Each scene shows the same named points in several views. A view is turned or mirrored, and shifted as a whole, has a little noise and may leave points out.
(in the rows, 128 means zero)

Scene 1
View 1
<67>: [150, 143, 116, 141, 119, 133, 143, 113, 133, 109, 123, 96, 131, 126, 141, 132, 147, 154, 124, 138, 102, 107, 130, 135, 129, 131, 129, 118, 144, 121, 121, 146, 112, 129, 128]
<195>: [132, 133, 122, 132, 124, 111, 147, 135, 125, 115, 123, 112, 124, 122, 148, 115, 153, 147, 153, 137, 101, 144, 140, 141, 140, 131, 141, 121, 120, 128, 115, 115, 117, 123, 124]
<27>: [135, 137, 120, 129, 136, 131, 121, 105, 123, 120, 140, 121, 147, 99, 106, 155, 115, 153, 152, 156, 129, 96, 129, 129, 120, 157, 105, 112, 141, 127, 155, 147, 133, 124, 126]
<79>: [150, 139, 118, 140, 127, 133, 156, 115, 137, 113, 124, 112, 120, 129, 151, 107, 143, 143, 137, 148, 96, 129, 130, 129, 135, 116, 137, 118, 136, 118, 102, 111, 109, 125, 120]
<126>: [146, 142, 114, 138, 122, 133, 137, 104, 141, 124, 135, 103, 140, 124, 143, 126, 146, 156, 151, 162, 91, 130, 124, 125, 134, 131, 125, 121, 143, 122, 113, 140, 93, 134, 126]
<127>: [126, 138, 112, 124, 125, 115, 117, 104, 132, 124, 146, 115, 153, 104, 126, 145, 135, 160, 172, 173, 99, 132, 126, 131, 134, 155, 111, 120, 127, 130, 137, 152, 101, 132, 130]
<23>: [129, 126, 133, 127, 140, 109, 142, 144, 108, 116, 126, 135, 119, 106, 124, 123, 123, 138, 153, 129, 137, 130, 150, 147, 127, 140, 131, 111, 114, 128, 142, 102, 156, 106, 124]
<50>: [143, 139, 120, 132, 129, 132, 132, 114, 130, 116, 131, 111, 142, 111, 127, 141, 129, 152, 138, 148, 123, 104, 128, 132, 123, 140, 120, 115, 140, 130, 143, 148, 127, 127, 127]
<18>: [144, 140, 118, 133, 129, 133, 124, 105, 133, 120, 140, 115, 148, 108, 116, 142, 119, 153, 146, 161, 115, 105, 124, 129, 122, 143, 110, 110, 146, 125, 138, 145, 120, 124, 125]
<210>: [145, 139, 122, 138, 130, 130, 149, 120, 135, 122, 134, 121, 120, 126, 144, 107, 137, 145, 149, 157, 97, 131, 130, 126, 131, 119, 135, 117, 135, 121, 105, 105, 113, 121, 120]
<24>: [143, 140, 124, 134, 130, 130, 135, 111, 125, 112, 129, 114, 139, 111, 123, 140, 130, 155, 135, 140, 121, 99, 131, 133, 125, 139, 117, 115, 139, 126, 142, 144, 131, 125, 126]
<138>: [141, 139, 119, 132, 127, 132, 122, 101, 127, 118, 142, 114, 152, 104, 111, 150, 120, 156, 151, 156, 123, 99, 125, 130, 123, 150, 110, 112, 142, 123, 147, 151, 125, 129, 125]
View 2
<27>: [109, 103, 135, 139, 130, 123, 143, 162, 126, 139, 112, 126, 117, 112, 141, 95, 111, 95, 123, 116, 135, 135, 125, 124, 130, 106, 145, 105, 137, 154, 122, 129, 142, 117, 118]
<18>: [121, 120, 143, 140, 126, 122, 142, 148, 122, 139, 119, 124, 121, 120, 135, 97, 110, 104, 122, 132, 137, 130, 130, 120, 143, 104, 131, 109, 137, 150, 121, 132, 146, 118, 128]
<126>: [135, 142, 143, 136, 129, 125, 147, 116, 110, 129, 130, 117, 120, 137, 123, 124, 109, 129, 134, 150, 130, 122, 144, 121, 157, 106, 100, 122, 149, 137, 112, 130, 142, 130, 132]
<67>: [132, 135, 149, 143, 147, 119, 129, 123, 113, 126, 123, 123, 132, 157, 118, 117, 128, 111, 133, 135, 132, 139, 143, 119, 167, 108, 109, 112, 152, 144, 129, 126, 134, 121, 126]
<195>: [124, 138, 125, 118, 155, 113, 130, 116, 121, 104, 148, 117, 133, 144, 136, 138, 113, 109, 145, 145, 110, 126, 127, 127, 159, 122, 103, 133, 131, 125, 126, 123, 129, 136, 127]
<23>: [112, 115, 117, 116, 166, 100, 122, 145, 131, 102, 143, 119, 144, 124, 154, 117, 119, 74, 138, 124, 103, 144, 102, 128, 144, 132, 131, 122, 107, 130, 131, 131, 120, 133, 125]
<210>: [139, 139, 137, 134, 135, 109, 136, 116, 112, 116, 145, 109, 141, 129, 132, 122, 113, 113, 135, 152, 111, 127, 122, 114, 170, 117, 96, 128, 129, 126, 113, 140, 131, 138, 138]
<50>: [119, 116, 140, 139, 141, 124, 134, 144, 120, 134, 119, 123, 131, 137, 132, 106, 121, 99, 127, 126, 132, 139, 130, 120, 147, 110, 127, 109, 142, 146, 129, 129, 136, 120, 123]
<138>: [112, 113, 140, 140, 127, 125, 144, 152, 123, 139, 116, 127, 119, 118, 135, 95, 111, 101, 123, 123, 141, 133, 131, 123, 136, 108, 135, 107, 144, 150, 121, 132, 144, 116, 122]
<24>: [118, 116, 143, 142, 142, 119, 128, 143, 122, 129, 117, 124, 130, 138, 135, 105, 126, 94, 126, 126, 135, 143, 130, 122, 148, 112, 127, 109, 142, 148, 129, 130, 133, 114, 121]
<127>: [114, 128, 123, 127, 129, 128, 156, 138, 122, 133, 124, 121, 100, 111, 139, 124, 96, 120, 133, 140, 137, 114, 139, 128, 126, 109, 126, 121, 149, 140, 114, 120, 147, 126, 116]
View 3
<195>: [120, 153, 144, 134, 130, 120, 103, 132, 119, 120, 127, 136, 148, 121, 112, 134, 116, 127, 106, 128, 129, 133, 133, 131, 133, 170, 112, 116, 93, 151, 146, 111, 107, 111, 133]
<50>: [119, 123, 122, 136, 134, 129, 133, 133, 128, 135, 111, 121, 142, 129, 123, 128, 136, 116, 117, 136, 128, 135, 131, 139, 126, 136, 137, 126, 126, 135, 137, 129, 132, 129, 122]
<67>: [133, 112, 134, 135, 133, 118, 124, 134, 112, 128, 108, 114, 137, 142, 114, 136, 121, 122, 107, 132, 138, 134, 120, 117, 143, 142, 123, 120, 119, 134, 147, 126, 116, 118, 136]
<23>: [104, 163, 133, 126, 129, 144, 111, 138, 130, 146, 116, 137, 143, 101, 134, 137, 115, 115, 115, 133, 109, 131, 147, 174, 121, 162, 134, 122, 102, 177, 125, 113, 120, 114, 128]
<126>: [129, 125, 134, 142, 137, 113, 113, 134, 122, 103, 122, 134, 147, 136, 111, 119, 134, 129, 115, 124, 141, 140, 119, 105, 134, 145, 115, 117, 118, 117, 153, 125, 120, 121, 126]
<127>: [118, 142, 132, 145, 122, 102, 100, 129, 134, 135, 122, 138, 148, 124, 103, 110, 159, 117, 113, 133, 137, 128, 132, 123, 120, 139, 122, 125, 108, 111, 157, 112, 123, 138, 116]
<27>: [112, 123, 112, 145, 134, 132, 135, 136, 148, 141, 113, 134, 141, 115, 126, 117, 151, 112, 125, 134, 128, 133, 137, 151, 114, 120, 150, 125, 131, 132, 132, 132, 143, 142, 112]
<18>: [114, 119, 119, 140, 137, 127, 131, 137, 139, 124, 113, 130, 141, 127, 123, 120, 142, 117, 119, 134, 131, 137, 130, 135, 127, 127, 141, 121, 131, 126, 140, 133, 133, 136, 120]
<79>: [125, 133, 143, 130, 144, 128, 116, 144, 114, 97, 126, 129, 144, 136, 122, 136, 103, 135, 114, 121, 137, 141, 120, 117, 141, 163, 109, 110, 110, 148, 141, 127, 109, 102, 140]
<138>: [116, 115, 116, 143, 130, 128, 135, 134, 141, 137, 115, 132, 143, 126, 126, 119, 153, 111, 119, 132, 129, 136, 131, 138, 124, 124, 146, 126, 132, 126, 137, 132, 140, 137, 114]
<24>: [123, 119, 121, 135, 133, 134, 133, 135, 126, 142, 108, 121, 139, 129, 121, 131, 132, 113, 117, 136, 128, 138, 131, 141, 129, 133, 140, 124, 127, 141, 137, 131, 131, 127, 127]
View 4
<18>: [116, 134, 126, 133, 118, 123, 134, 125, 145, 141, 117, 132, 109, 149, 126, 144, 118, 118, 134, 126, 133, 127, 153, 138, 126, 136, 146, 122, 122, 139, 121, 142, 131, 131, 140]
<50>: [126, 134, 130, 134, 117, 129, 134, 129, 141, 140, 106, 128, 117, 138, 125, 140, 116, 130, 132, 123, 131, 135, 154, 139, 122, 135, 144, 124, 125, 137, 126, 142, 133, 138, 140]
<138>: [118, 134, 126, 136, 112, 125, 130, 127, 148, 142, 113, 137, 104, 141, 132, 149, 118, 120, 137, 126, 143, 131, 156, 138, 116, 138, 145, 121, 119, 136, 122, 146, 135, 133, 147]
<210>: [127, 127, 125, 123, 130, 105, 141, 139, 126, 134, 106, 92, 124, 153, 97, 113, 118, 127, 115, 112, 115, 117, 145, 137, 171, 132, 129, 125, 124, 143, 131, 128, 122, 139, 124]
<126>: [128, 137, 128, 121, 128, 122, 152, 136, 134, 140, 102, 108, 112, 145, 116, 127, 124, 124, 110, 129, 138, 123, 139, 119, 158, 126, 115, 114, 115, 134, 133, 153, 117, 131, 129]
<79>: [137, 134, 130, 122, 138, 118, 150, 142, 117, 136, 98, 92, 127, 147, 101, 108, 114, 131, 112, 117, 113, 119, 143, 131, 170, 127, 126, 124, 124, 138, 129, 134, 124, 144, 120]
<27>: [112, 130, 126, 143, 108, 121, 123, 123, 153, 144, 119, 143, 108, 142, 132, 156, 116, 118, 145, 120, 138, 136, 160, 145, 105, 144, 146, 124, 119, 139, 125, 140, 139, 130, 153]
<23>: [126, 109, 128, 157, 119, 94, 118, 136, 138, 123, 87, 107, 146, 145, 108, 125, 114, 128, 145, 93, 111, 153, 158, 162, 128, 145, 136, 152, 134, 143, 140, 99, 135, 145, 143]
<67>: [134, 138, 133, 133, 128, 137, 141, 131, 124, 139, 97, 120, 125, 134, 127, 123, 108, 143, 123, 125, 125, 130, 155, 141, 128, 132, 149, 122, 128, 134, 123, 146, 134, 149, 131]
<24>: [128, 132, 133, 141, 120, 129, 130, 129, 136, 139, 101, 127, 117, 136, 127, 138, 112, 132, 136, 123, 130, 135, 158, 144, 119, 136, 150, 128, 127, 138, 124, 144, 135, 142, 140]
View 5
<24>: [127, 130, 136, 115, 145, 136, 116, 144, 124, 125, 131, 135, 137, 134, 117, 128, 129, 127, 122, 147, 126, 119, 136, 125, 118, 139, 114, 139, 113, 131, 134, 125, 115, 146, 125]
<210>: [126, 120, 125, 143, 109, 128, 112, 154, 103, 140, 126, 148, 118, 135, 125, 126, 120, 158, 116, 109, 132, 108, 139, 121, 126, 125, 100, 145, 96, 117, 146, 146, 130, 133, 153]
<127>: [130, 97, 132, 115, 127, 123, 121, 141, 141, 126, 135, 145, 124, 142, 100, 149, 106, 132, 146, 139, 119, 101, 140, 145, 125, 106, 119, 134, 115, 136, 118, 124, 132, 107, 138]
<27>: [132, 114, 130, 102, 154, 135, 122, 145, 131, 119, 133, 129, 139, 154, 99, 126, 125, 114, 137, 164, 118, 124, 137, 137, 111, 133, 104, 145, 117, 138, 125, 114, 119, 133, 129]
<79>: [127, 126, 129, 146, 109, 127, 111, 149, 103, 142, 125, 147, 124, 123, 130, 128, 122, 166, 108, 108, 131, 102, 136, 120, 129, 128, 106, 140, 99, 112, 146, 148, 127, 136, 148]
<195>: [125, 128, 126, 144, 105, 130, 105, 148, 119, 130, 136, 153, 112, 136, 140, 139, 117, 159, 126, 100, 138, 108, 147, 125, 130, 111, 123, 131, 100, 127, 140, 126, 114, 140, 152]
<50>: [130, 127, 137, 115, 139, 133, 118, 143, 125, 125, 132, 136, 136, 132, 113, 132, 125, 128, 122, 144, 125, 115, 135, 130, 116, 134, 116, 141, 113, 131, 129, 125, 115, 138, 126]
<126>: [130, 110, 140, 136, 112, 121, 121, 142, 119, 142, 129, 149, 127, 116, 112, 144, 114, 153, 122, 122, 125, 93, 136, 130, 130, 127, 113, 135, 108, 123, 130, 149, 137, 114, 138]
<67>: [126, 131, 144, 130, 126, 129, 120, 140, 117, 136, 128, 144, 139, 107, 127, 136, 130, 145, 113, 127, 123, 100, 132, 121, 128, 139, 123, 134, 111, 128, 132, 142, 119, 143, 127]
<18>: [131, 114, 135, 110, 139, 133, 123, 144, 122, 129, 132, 134, 141, 138, 101, 127, 118, 129, 127, 152, 118, 116, 135, 133, 116, 132, 104, 146, 113, 132, 127, 130, 127, 129, 133]
<138>: [137, 111, 136, 107, 147, 133, 124, 148, 131, 123, 133, 128, 140, 139, 99, 131, 119, 119, 131, 159, 117, 116, 134, 134, 114, 132, 110, 142, 115, 137, 126, 124, 121, 130, 128]
<23>: [130, 141, 115, 127, 132, 140, 97, 154, 116, 115, 134, 140, 112, 171, 138, 122, 121, 140, 127, 116, 146, 138, 146, 123, 112, 114, 113, 141, 101, 135, 148, 96, 94, 162, 154]

In a view up to two points have been moved. Name them for each view, in the order of its rows, or write -.
view 1 -> -
view 2 -> -
view 3 -> <127>
view 4 -> <67>
view 5 -> -

Scene 2
View 1
<119>: [130, 127, 152, 143, 131, 129, 124, 131, 107, 124, 118, 113, 110, 138, 157, 123, 150, 148, 139, 119, 105, 139, 142, 114, 98, 129, 137, 117, 99, 122, 137, 141, 111, 106, 118]
<11>: [127, 128, 129, 141, 120, 148, 154, 127, 113, 103, 105, 122, 111, 129, 132, 111, 136, 140, 107, 115, 129, 152, 135, 133, 120, 153, 123, 99, 110, 135, 99, 152, 117, 139, 107]
<123>: [127, 136, 134, 119, 132, 138, 145, 107, 107, 124, 115, 132, 124, 146, 130, 126, 152, 129, 100, 124, 136, 125, 131, 132, 133, 163, 134, 122, 114, 136, 102, 133, 124, 148, 117]
<232>: [137, 130, 129, 132, 142, 126, 153, 98, 117, 107, 101, 133, 108, 129, 121, 123, 139, 129, 105, 119, 128, 139, 132, 136, 126, 149, 120, 120, 131, 127, 125, 144, 114, 173, 111]
<140>: [134, 123, 138, 144, 132, 139, 142, 133, 113, 108, 106, 115, 117, 127, 144, 124, 132, 144, 128, 118, 114, 154, 145, 126, 106, 135, 128, 109, 113, 124, 124, 146, 115, 126, 113]
<48>: [134, 121, 121, 108, 152, 134, 139, 101, 106, 127, 112, 133, 155, 139, 133, 159, 130, 125, 112, 125, 135, 127, 139, 134, 130, 160, 137, 145, 134, 119, 112, 114, 136, 153, 122]
<120>: [135, 133, 139, 143, 131, 127, 150, 115, 110, 114, 112, 126, 99, 131, 131, 109, 148, 143, 114, 119, 120, 141, 135, 126, 112, 143, 122, 108, 109, 128, 126, 148, 107, 149, 116]
<147>: [132, 115, 128, 143, 123, 157, 146, 144, 109, 96, 99, 111, 138, 123, 145, 134, 117, 146, 131, 116, 120, 169, 147, 133, 103, 148, 129, 98, 119, 124, 98, 145, 126, 109, 109]
<73>: [129, 123, 133, 140, 125, 152, 147, 139, 112, 102, 100, 116, 122, 130, 141, 121, 130, 142, 123, 114, 125, 157, 142, 131, 113, 146, 127, 100, 115, 128, 105, 148, 120, 123, 109]
<39>: [131, 132, 138, 144, 128, 136, 146, 124, 111, 109, 111, 120, 104, 132, 136, 110, 145, 141, 118, 116, 122, 148, 138, 127, 113, 140, 121, 104, 108, 132, 117, 153, 109, 137, 113]
<236>: [141, 114, 140, 152, 143, 129, 133, 131, 113, 104, 103, 110, 122, 120, 153, 145, 130, 149, 149, 114, 103, 164, 150, 119, 95, 119, 128, 118, 124, 111, 147, 142, 114, 122, 117]
<166>: [130, 136, 138, 141, 128, 131, 151, 114, 114, 110, 110, 126, 99, 136, 131, 106, 148, 138, 109, 119, 125, 138, 132, 129, 118, 145, 125, 105, 108, 134, 118, 152, 112, 151, 115]
<86>: [136, 134, 142, 136, 148, 110, 141, 99, 111, 124, 118, 132, 97, 139, 130, 122, 157, 133, 113, 120, 119, 122, 132, 125, 120, 138, 124, 126, 115, 124, 144, 138, 108, 165, 120]
<239>: [117, 133, 127, 117, 124, 155, 144, 127, 103, 122, 115, 124, 138, 145, 139, 130, 142, 133, 106, 122, 138, 132, 135, 134, 129, 170, 139, 111, 111, 137, 80, 132, 132, 126, 110]
View 2
<166>: [136, 108, 126, 143, 149, 116, 128, 102, 108, 112, 133, 120, 141, 119, 132, 148, 134, 124, 109, 118, 116, 126, 125, 117, 126, 138, 124, 129, 130, 131, 141, 131, 122, 139, 102]
<119>: [146, 107, 130, 150, 117, 118, 140, 107, 135, 130, 124, 139, 133, 152, 133, 134, 130, 127, 104, 133, 125, 133, 105, 142, 129, 121, 121, 147, 127, 140, 151, 140, 143, 172, 118]
<48>: [116, 156, 113, 95, 133, 132, 114, 123, 117, 133, 133, 142, 121, 118, 115, 117, 151, 126, 134, 143, 120, 108, 129, 109, 120, 142, 142, 114, 125, 136, 108, 126, 140, 142, 126]
<11>: [139, 98, 132, 146, 149, 121, 109, 104, 110, 116, 132, 121, 142, 119, 133, 147, 136, 127, 116, 120, 121, 141, 119, 121, 109, 149, 111, 116, 140, 134, 137, 133, 119, 132, 112]
<39>: [139, 101, 130, 150, 142, 120, 120, 105, 114, 117, 133, 122, 143, 126, 134, 146, 135, 127, 106, 118, 117, 138, 116, 131, 122, 139, 116, 129, 135, 131, 146, 134, 128, 145, 108]
<147>: [142, 102, 137, 147, 129, 137, 100, 120, 126, 145, 130, 138, 134, 140, 129, 137, 135, 128, 125, 124, 129, 159, 97, 138, 100, 150, 107, 114, 147, 145, 135, 145, 143, 137, 135]
<239>: [141, 112, 127, 122, 136, 115, 108, 104, 111, 108, 127, 135, 119, 118, 121, 129, 137, 119, 127, 162, 117, 127, 121, 117, 98, 141, 107, 105, 134, 140, 108, 139, 117, 136, 126]
<120>: [135, 111, 127, 145, 146, 120, 131, 106, 112, 117, 134, 116, 142, 126, 135, 143, 138, 126, 108, 113, 117, 126, 119, 124, 132, 139, 128, 138, 129, 133, 146, 131, 129, 143, 102]
<73>: [144, 100, 131, 142, 134, 121, 115, 105, 116, 120, 126, 130, 132, 132, 127, 139, 133, 123, 115, 133, 124, 140, 112, 127, 106, 138, 110, 118, 135, 138, 131, 140, 127, 141, 122]
<86>: [131, 123, 123, 135, 149, 117, 136, 103, 107, 115, 136, 115, 146, 118, 135, 141, 137, 127, 106, 108, 112, 116, 127, 119, 142, 136, 140, 143, 124, 128, 146, 125, 123, 147, 98]
<140>: [135, 120, 129, 136, 138, 126, 124, 115, 122, 135, 132, 128, 141, 132, 133, 139, 141, 131, 114, 113, 124, 131, 110, 129, 130, 138, 130, 133, 133, 138, 148, 131, 137, 151, 117]
<236>: [137, 121, 131, 144, 120, 136, 123, 127, 137, 162, 127, 137, 141, 153, 134, 131, 138, 132, 112, 107, 129, 143, 94, 145, 132, 139, 132, 145, 133, 143, 154, 137, 157, 161, 125]
<123>: [129, 121, 124, 118, 140, 115, 118, 102, 107, 109, 128, 126, 129, 111, 123, 129, 139, 121, 121, 146, 113, 112, 134, 110, 119, 137, 125, 117, 127, 134, 115, 128, 118, 137, 114]
View 3
<239>: [157, 123, 138, 121, 126, 117, 145, 132, 140, 113, 136, 128, 130, 146, 139, 153, 138, 134, 125, 112, 134, 126, 122, 139, 116, 156, 95, 135, 115, 113, 121, 130, 111, 150, 108]
<147>: [134, 136, 118, 131, 122, 120, 163, 142, 150, 131, 107, 125, 134, 135, 143, 135, 119, 97, 134, 105, 139, 98, 99, 124, 135, 157, 111, 125, 109, 133, 93, 140, 116, 149, 121]
<232>: [121, 132, 144, 118, 142, 129, 130, 137, 132, 106, 142, 144, 115, 153, 141, 129, 133, 126, 124, 109, 134, 122, 151, 131, 128, 130, 112, 109, 100, 109, 94, 149, 140, 113, 141]
<120>: [124, 123, 130, 121, 129, 131, 135, 147, 138, 115, 138, 134, 118, 156, 140, 126, 126, 114, 115, 110, 138, 128, 125, 136, 117, 127, 123, 109, 116, 134, 100, 144, 139, 116, 150]
<119>: [131, 118, 112, 130, 133, 126, 133, 152, 151, 136, 119, 118, 124, 129, 144, 129, 105, 100, 116, 108, 138, 120, 108, 126, 120, 118, 132, 123, 133, 156, 122, 113, 120, 121, 145]
<11>: [134, 131, 132, 121, 121, 123, 152, 146, 136, 114, 132, 131, 127, 158, 142, 133, 132, 115, 119, 109, 139, 123, 116, 139, 118, 151, 107, 114, 109, 125, 92, 153, 131, 138, 129]
<166>: [133, 118, 136, 118, 126, 127, 135, 147, 138, 114, 140, 135, 121, 157, 141, 130, 128, 119, 112, 111, 139, 129, 127, 139, 115, 129, 119, 112, 117, 130, 98, 148, 138, 122, 145]
<140>: [124, 132, 125, 125, 133, 129, 135, 142, 147, 125, 123, 135, 118, 139, 140, 124, 117, 107, 126, 110, 137, 113, 124, 127, 130, 128, 123, 114, 110, 131, 99, 132, 127, 118, 140]
<123>: [142, 127, 142, 120, 135, 120, 139, 131, 139, 112, 137, 136, 118, 145, 136, 145, 133, 136, 131, 114, 133, 122, 144, 134, 126, 143, 100, 125, 105, 100, 109, 134, 121, 130, 119]
<73>: [134, 132, 125, 124, 122, 120, 153, 146, 141, 121, 122, 129, 130, 146, 143, 137, 128, 106, 129, 108, 137, 110, 110, 133, 129, 151, 109, 122, 108, 131, 95, 145, 122, 143, 125]
<39>: [130, 123, 129, 125, 121, 126, 139, 151, 140, 117, 131, 132, 123, 154, 142, 129, 122, 110, 117, 109, 139, 124, 114, 138, 121, 136, 124, 111, 116, 135, 98, 146, 135, 128, 139]
View 4
<236>: [102, 113, 137, 125, 135, 156, 136, 100, 132, 127, 135, 149, 137, 156, 126, 126, 144, 117, 102, 104, 131, 164, 131, 142, 116, 140, 136, 109, 142, 125, 101, 121, 120, 142, 137]
<119>: [110, 113, 138, 114, 145, 139, 153, 106, 113, 135, 141, 132, 131, 154, 129, 148, 133, 108, 96, 109, 148, 137, 117, 137, 111, 149, 119, 118, 137, 146, 94, 122, 112, 141, 146]
<120>: [121, 127, 136, 112, 139, 111, 147, 118, 134, 134, 147, 137, 137, 131, 118, 134, 130, 117, 116, 121, 150, 122, 105, 127, 116, 131, 126, 127, 131, 132, 124, 130, 119, 150, 129]
<232>: [131, 137, 137, 119, 132, 99, 132, 123, 137, 131, 149, 139, 137, 118, 118, 121, 136, 123, 129, 134, 133, 120, 112, 131, 129, 118, 136, 127, 118, 120, 138, 128, 124, 146, 120]
<140>: [117, 122, 134, 119, 136, 128, 136, 113, 132, 131, 142, 137, 132, 137, 121, 131, 139, 117, 110, 119, 135, 136, 119, 136, 118, 131, 134, 118, 133, 128, 119, 124, 120, 148, 130]
<11>: [124, 128, 127, 126, 147, 134, 118, 120, 131, 144, 119, 119, 151, 118, 98, 135, 149, 118, 99, 121, 140, 116, 109, 138, 106, 123, 141, 113, 126, 112, 139, 134, 107, 152, 121]
<123>: [137, 127, 135, 121, 149, 103, 133, 120, 110, 146, 131, 108, 127, 118, 115, 144, 137, 105, 128, 145, 136, 99, 116, 142, 122, 121, 134, 129, 111, 131, 129, 130, 111, 133, 128]
<73>: [114, 124, 132, 125, 146, 143, 125, 112, 128, 140, 120, 121, 143, 127, 106, 137, 146, 118, 97, 117, 144, 125, 116, 143, 105, 132, 134, 111, 129, 118, 127, 135, 107, 152, 131]
<48>: [141, 127, 138, 132, 136, 113, 116, 107, 104, 141, 121, 110, 120, 132, 125, 123, 151, 106, 138, 152, 113, 121, 143, 152, 142, 109, 153, 119, 101, 120, 121, 120, 116, 118, 125]
<166>: [121, 130, 133, 112, 144, 108, 143, 122, 132, 138, 149, 125, 138, 124, 113, 139, 129, 116, 115, 126, 151, 113, 103, 127, 115, 132, 128, 126, 126, 128, 127, 132, 118, 149, 124]
<147>: [111, 115, 127, 130, 145, 161, 117, 106, 127, 138, 112, 124, 149, 133, 102, 136, 156, 113, 87, 114, 137, 137, 120, 146, 104, 132, 143, 101, 133, 116, 122, 132, 104, 147, 128]
<86>: [128, 129, 142, 108, 135, 94, 156, 119, 129, 131, 163, 140, 123, 135, 132, 132, 126, 114, 135, 132, 137, 123, 118, 129, 133, 127, 126, 131, 122, 139, 115, 122, 131, 139, 134]

In a view up to two points have been moved. Name them for each view, in the order of its rows, or write -.
view 1 -> <140>
view 2 -> <73>, <86>
view 3 -> <123>
view 4 -> <11>
